Each row is a point on a landscape with many peaks, with its height.
From any point a climber steps to the highest of the 2 points nearest to it. It stops when none of these is higher. Distance is the straight distance between rows; heights are no part of it.
Z_675: [-58  -5  21 -43  32 -13 -26  17  -9 -15   4  -6   2  21 -25 -35 -24 -14
  -1 -32]  h=6.43
Z_343: [-20   1  19 -29   9  23   0  36  21  -8  19  58 -12   4 -57  41  37 -23
 -27  65]  h=2.82
Z_31: [-48   6  32   0 -26   7   8  32 -13  53  -9  20  31   0  -6 -22   2 -38
 -12 -41]  h=3.34
Z_690: [ 29 -36   4 -35   6  -3  -6 -29  21 -10   5  14  19 -12 -21  31  22  22
 -15  17]  h=2.36
Z_370: [  0  51  -7  13 -16  41  15 -18 -18  -9 -10  -8 -26  13   6   0  -1 -26
  21 -24]  h=3.79
Z_40: [-17  40  21  24   1  39 -10  -6 -30 -22  -4 -25 -20  -1   7 -14 -11 -23
  23 -23]  h=4.54
Z_521: [-33  21  17  47  36  12 -23  53  17 -34  13  37 -39  -4  21 -37 -18  40
 -15  -7]  h=1.94
Z_328: [ 54 -12 -29   1 -22  -3  12 -16  35  31  14  39  34  -8   6  56  30  21
  -7  23]  h=5.92
Z_401: [-40  22  43  18 -34  46   4  24 -24  33 -11  20  15   2   3  -7  19 -42
 -13 -41]  h=4.40
Z_226: [-32  14  20  20  24 -27 -10  14 -18  11  14 -40  -1 -27 -18 -11 -33 -29
  23  30]  h=3.56
Z_666: [-13   3 -30 -69   6  -6   6  -2   8  15 -13  16   3  57  -7  -7  -8 -12
  -1 -48]  h=1.61
Z_774: [ 32 -27 -24  29  -1 -29  13 -37  14  10  -5 -47  22 -15  26   2   2  12
   7 -15]  h=5.21
Z_180: [ 24   3 -49  16  -2 -22  30 -30  24  24   2 -17  11  12   6  26   0 -10
  11  -1]  h=5.17
Z_410: [-40  10  26 -18  16  28  -9  22   8 -11  -4  36 -15  19 -30  -6   8 -13
 -19  -8]  h=3.48
Z_959: [-23  -8 -14  -3  11 -54   0   4  -7  35   1 -38  19  -4   9 -31 -41 -12
  19 -25]  h=4.64
Z_204: [ 15  17   8  61 -42  52 -14  -5 -34 -40   4  18   3 -33   6   7  28   4
   4  21]  h=1.38
Z_958: [  8 -25  10   8  34 -34 -21  17   3 -28 -23 -37 -19 -30  28 -36 -21  46
  -1   3]  h=1.53
Z_448: [-36 -18   2 -35  36 -41 -18   4  -3  -2  -1 -29   7   1 -17 -33 -31  -9
  14 -15]  h=5.18
Z_487: [ -4  37  18  20 -28  65  -3   1 -28 -28   4  30 -20   3 -22  29  27 -21
  -5  27]  h=0.97
Z_679: [ -1  36 -23   2  -8  14  25 -30 -15   2  -7 -34 -21  22   7  -8  -9 -34
  28 -36]  h=4.41
Z_408: [-49  -1   4  -7   3 -57 -11  34 -17  37  23 -26  14   6  10 -56 -58 -18
  16 -25]  h=4.38
Z_516: [-51   8  17  14  11 -55 -21  55 -11  29  27 -10 -13   3   5 -55 -63  -5
  12   3]  h=4.16
Z_743: [-29  22  18 -20  11  31   3  27  18 -10   1  51 -24  15 -41  22  18 -21
 -21  34]  h=2.98
Z_696: [ 17   8  -7  51   7 -33  -6  33  -6 -14 -18 -46 -27 -33  41 -26 -25  30
   7  34]  h=3.54
Z_750: [ 10 -22   0 -44  -1  -5  29  -1   3  33  14   9  10  10 -56  60  38 -42
 -23  69]  h=0.73
Z_312: [ 39 -27 -22  -2  10 -21  -7  -7  38  -3 -19   9   5 -11  23  -3  -2  55
  -3  -5]  h=2.04
Z_304: [ 21   5 -24 -31  11   6   0  -2  50  -9  -5  54 -22  21  -5  19   1  34
  -6  17]  h=1.12
Z_435: [ 16 -24  16 -37 -15  20  -1  -9 -15 -30  29  34   8  -5 -49  53  54  -2
 -26  83]  h=2.72
Z_596: [ 21  27 -13  56  -5  14  -5  15  -8 -25 -15 -11 -31 -26  40 -27 -12  26
  10  13]  h=1.62
Z_575: [ -4 -15  -1  17  21 -45 -15  43  15  -3 -17 -16 -18 -17  40 -45 -38  45
  -3   2]  h=1.59
Z_173: [ 29 -15 -18 -10 -15   1  11 -37  22  15 -15   7  22   7  18   7  11  19
  -2 -46]  h=5.61
Z_630: [  3  23 -11  39 -22  11   2   2   5  14  -6   9   2 -18  27 -14 -10   6
   9 -10]  h=5.22
Z_195: [ 27 -29  -7   7 -15  -7  11 -43   7  16 -10 -17  34 -19  14  11  15   5
  -2 -23]  h=5.41
Z_90: [ 63 -13 -32  19 -25   7   6 -24  18  -7   7  24  14 -10  18  35  24  35
  -3  26]  h=5.81
Z_899: [ 18 -24  41 -45 -13  38   2 -27 -30 -37  16  22   1   7 -43  43  52  -9
 -35  54]  h=2.68
Z_458: [ 60 -44 -25 -11 -12 -32  11 -36  16   2  40   7  46  -2 -11  78  51  20
 -11  61]  h=0.61
Z_854: [-24  51   8  39  -1   1   6   2 -42  15  11 -52 -15  -5  15 -15 -37 -38
  41  -6]  h=4.83
Z_951: [-41   4  -5   8  18 -38 -25  63  13   6  15  22 -22  14  26 -58 -51  34
   2 -13]  h=1.69
Z_883: [ 20   3  -6  18 -21  22  -1 -19   2  -9 -17   5   4 -21  36 -18   5  23
   5 -32]  h=5.47
Z_375: [ 10   3  19  22 -39  46  -3 -10 -48 -23  10   9  16 -22 -35  31  43 -28
  -3  42]  h=0.79
Z_952: [ -2  13 -10  12 -23   2  11  11  17  35  -3  30  17 -15   5   7   2  -6
   0  -3]  h=4.96
Z_323: [ 51 -12 -23  -2 -30  12  34 -56  12  15   3   0  15  34   7  54  32  -2
 -11 -10]  h=5.54
Z_706: [ 22   8  -5  28  18  12 -13  -1  -4 -48 -19 -20 -34 -22  21 -19  -8  32
   7  13]  h=1.77
Z_500: [-36  20  22  31   2 -16 -21  42 -18   2  11 -12 -23   0  39 -58 -47  11
  15 -28]  h=3.96
Z_283: [ 44 -25 -14 -14 -15  -9  12 -33  31  33  -2  23  35   8   5  40  25  20
  -5 -19]  h=5.79
Z_817: [-28  10  -4  -2  -5 -10   0  13  10  28  -5  14  13   0   7 -20 -19  -4
   6 -27]  h=4.65
Z_945: [-45  27  -4   9  25 -42 -11  42   4  18  13  -4 -25   3   0 -32 -55  -7
  20  20]  h=3.94
Z_39: [ 40 -26 -18 -21 -13  -8  20 -24  12   5  27  13  24  -5 -29  63  36   0
 -12  59]  h=0.63
Z_856: [ 12  17   0  63 -20  34 -13  11 -13 -31  -4  18  -9 -34  26 -11   8  18
   4  14]  h=1.48
Z_932: [  3  -3 -12 -26  37  -9 -18  -9   2 -43 -26 -23 -34  11  17 -40 -22  37
  14 -28]  h=1.49
Z_798: [ 43 -30 -10  39 -19   3  -2 -26 -12 -23  -3 -22  23 -47  10   9  22  23
   4  25]  h=4.98
Z_898: [ 15 -24  -4 -15  43 -19 -16 -14   1 -37 -22 -39 -21 -15  11 -25 -12  33
   7  -2]  h=1.72
Z_386: [ 34 -18  26 -58  -7  33  17 -53 -14 -26   8   8 -10  27 -24  49  42  -6
 -32  31]  h=2.60
Z_272: [ 62 -44 -23 -11   3 -38  15 -41  37  23  24   4  51  12  -3  74  35  20
 -11  19]  h=0.58
Z_534: [  0   0 -38 -36 -11 -11   7  -5  16  35 -16  19  21  42  13  -8  -7   3
   5 -58]  h=1.73
Z_787: [ 31   1   8 -30 -34  43  30 -33  -9   8  -5  23  -9  27 -12  42  39 -16
 -24  10]  h=5.70
Z_936: [ 42 -18 -36  25 -21 -12  37 -51  27  21  10 -22  25  23  15  48  28 -11
   3 -11]  h=5.34
Z_149: [-59   8  19 -44  21  13 -18  28  -2  -5  -8  20 -11  38 -32 -21  -9 -29
 -11 -32]  h=4.68
Z_89: [  5 -17   1 -12 -10  -6  30 -47  -9  28  -7 -52  31  12 -12  14  19 -44
   2 -45]  h=0.25
Z_830: [ 15 -23  11 -10  11  11 -13 -12  19 -37   3  28   1 -20 -10  11  18  28
 -12  31]  h=2.26
Z_709: [ 13   5   7 -17 -33  36  16  -4   8  14  -9  47   4  13 -13  31  28  -9
 -21   2]  h=6.02
Z_607: [ 10  -6 -61 -12   0 -37  15 -12  22  39  -2 -10  18  38  29 -13 -19   9
  18 -58]  h=1.79
Z_277: [ -4 -14  23 -29   5  19 -12  17  12 -31  31  47   0  -9 -51  42  47   4
 -30  71]  h=2.76
Z_77: [-37  -5  41  13  26  -7 -27  13 -11  -8  11 -18  14 -40 -24 -11 -14 -18
   5  17]  h=2.87
Z_849: [-26   5  43  30 -30  44   2  30 -11  16   2  38  19 -19 -11   9  33 -35
 -27  -7]  h=5.39
Z_220: [ 21 -20  38   5 -18  46 -17 -33  -9 -48  -8  24   6 -22   5   0  31  24
 -21 -24]  h=5.05
Z_229: [-55  22  10  31  34 -12 -24  66   7 -18  25  30 -39  16  17 -51 -39  33
 -11  -9]  h=1.78
Z_915: [  2   6  -1  43  14 -32  -5  19 -20   3   0 -55 -12 -31  21 -19 -34   3
  17  26]  h=3.76
Z_467: [ 21  -4  12   6 -16  37  -8 -19   9 -20  -8  30   0 -14  15   0  16  27
 -12 -21]  h=5.25
Z_445: [ 31   2  -7 -33 -27  26  35 -41   5  23 -15  13   3  42   1  38  31  -8
 -11 -34]  h=5.24
Z_144: [ -2 -11   6 -70  20   5  22 -23   6  15  -9  -1  -9  40 -48  28  15 -34
 -14   6]  h=1.03
Z_307: [ 26  -2 -13  31  18 -10  -3 -17 -20 -31 -15 -62 -22 -20  24 -15 -12  14
  17   4]  h=1.99
Z_874: [ 37 -23 -12  63 -11  -8  -8  -4 -34 -35  -5 -52  13 -52  15   3  14  17
   9  45]  h=4.91
Z_406: [  1  19  29   7 -39  60   6  10 -44 -15   7  27  -6   6 -37  40  49 -45
 -13  52]  h=0.85
Z_893: [  2  23 -38  -4  -3  -8  27 -19   8  22  -4 -11  -5  24   7   2  -7 -19
  20 -28]  h=4.92
Z_326: [ -3   3 -21 -32  20  -2  -7  -6  13 -20 -18  11 -20  23  11 -28 -17  24
  14 -35]  h=1.29
Z_525: [-51   2  -2 -33  -3 -24   5  33   4  58   0  14  24  19 -25 -14 -17 -45
  -2 -11]  h=3.12
Z_461: [-30  34  15  21  31  17 -26  30 -11 -40  -1  -4 -46  13  30 -51 -31  19
  17 -28]  h=2.50
Z_82: [-30  38  14   0  29   6 -28  23 -26 -29   4 -37 -39  21  19 -49 -44  -3
  33 -25]  h=3.01
Z_14: [ 26 -33   1  -4  20  -6 -17   0  34 -26  -9  26   6 -29   9  -1  10  55
 -13  13]  h=2.14
Z_363: [ 40 -29 -26  30   2 -23   6 -15  12 -11  -4 -26  11 -35  16  11   2  27
   7  18]  h=5.06
Z_311: [ 12 -17  14 -10 -21  11  25 -45 -23   9  -4 -34  28  -8 -22  25  27 -42
 -10 -13]  h=0.56
Z_553: [-39   0 -27 -29  16 -48   8  21  17  46   4  -4  14  11 -20  -7 -35 -24
   9   7]  h=3.46
Z_194: [-17  14  26  45  27  10 -33  44  -3 -46  -5  -2 -41 -11  37 -48 -21  41
  -2 -16]  h=2.18
Z_81: [ 12 -17   6  22  11 -13  -5 -23 -21 -14  -7 -53   6 -37   8 -12  -6  -1
  12  -3]  h=2.15
Z_845: [ -7  41  17  51 -30  64  -9   6 -32 -23   0  12  -8 -16  -2  11  14 -23
   6  10]  h=1.18
Z_625: [-17 -13  34  26   9 -14 -23   4 -13  -2   4 -32  15 -42   5 -24 -14   0
   8   0]  h=2.42
Z_844: [ -4  -4  30  -4 -27  35   7  18  14  21   0  53  17 -12 -18  24  40 -15
 -30   8]  h=5.77
Z_561: [-46  28  28  10  19 -19 -29  42 -39  -4  24 -37 -27  19  18 -62 -60  -7
  30 -31]  h=3.58
Z_308: [-35  59  20  15  -2  26  -9   6 -40   5   5 -37 -15  11   4 -19 -28 -41
  37 -27]  h=6.55
Z_667: [-39  32 -27  -6  19 -36   7  31  15  37   9   5 -10   5 -15  -9 -45 -27
  24  27]  h=3.68
Z_402: [ -9   4 -27  13  18 -41 -13  53  28   3  -7  14 -30   4  39 -47 -43  49
   1   3]  h=1.64
Z_152: [-37  14  14  27  -1 -12 -15  36   3  15  11  20   1 -12  19 -41 -32   7
   3 -16]  h=4.29
Z_371: [-69   4  30 -22  -7  -8  -6  47 -13  48   2  15  23  19 -24 -25 -14 -41
 -16 -29]  h=2.55
Z_91: [ -3 -23  58   2 -21  49 -13 -18 -20 -27  -4  22  22 -22 -14   6  39  -3
 -31 -20]  h=4.82
Z_174: [-16   0 -15 -84  20  -5  17  -6   6  13 -13   2 -13  59 -37   8   1 -32
   0 -20]  h=1.35
Z_604: [ 10 -18   6 -63  16  -2  20 -23   4   8   4  -1  -1  19 -56  51  25 -34
 -22  48]  h=0.80
Z_355: [ 16 -24   0 -23 -15  -9  18  -4  15  33  12  16  36 -10 -39  54  39 -24
 -19  44]  h=0.67
Z_29: [ 12 -13  20   2 -27  23  13 -20 -28   2   3 -14  28 -21 -28  33  33 -35
 -10  23]  h=0.72
Z_930: [ 15 -13 -43  -6  22 -43   6  -7  23  11 -15 -28  -2   6  20 -17 -20  26
  14 -13]  h=1.90
Z_366: [ 17   6 -35 -42  21  -2   4 -20  32 -11 -17  23 -21  34   0   8 -11  27
   9 -16]  h=1.19
Z_762: [ 10  -5 -59   5   4 -46  12   2  15  20 -10 -34   2  29  46 -32 -34  24
  16 -45]  h=1.84
Z_340: [ 35  -3 -43   9   9 -18   8  -5  28  -3 -19  -7 -15   4  38  -7 -12  40
   9 -11]  h=1.97
Z_531: [-15  29  -1  29   9 -20  -2  12 -15  13   7 -37 -12 -15   8 -21 -40 -15
  29   8]  h=4.12
Z_948: [ 24 -27  17 -45  -1  17   8 -50   1 -14   0   7   5  11 -21  34  31   4
 -20   4]  h=2.48

Where does a climber stop that starts at each point below?
Z_174 -> Z_675
Z_525 -> Z_675
Z_311 -> Z_531
Z_856 -> Z_531
Z_14 -> Z_675
Z_304 -> Z_675
Z_798 -> Z_328
Z_521 -> Z_883
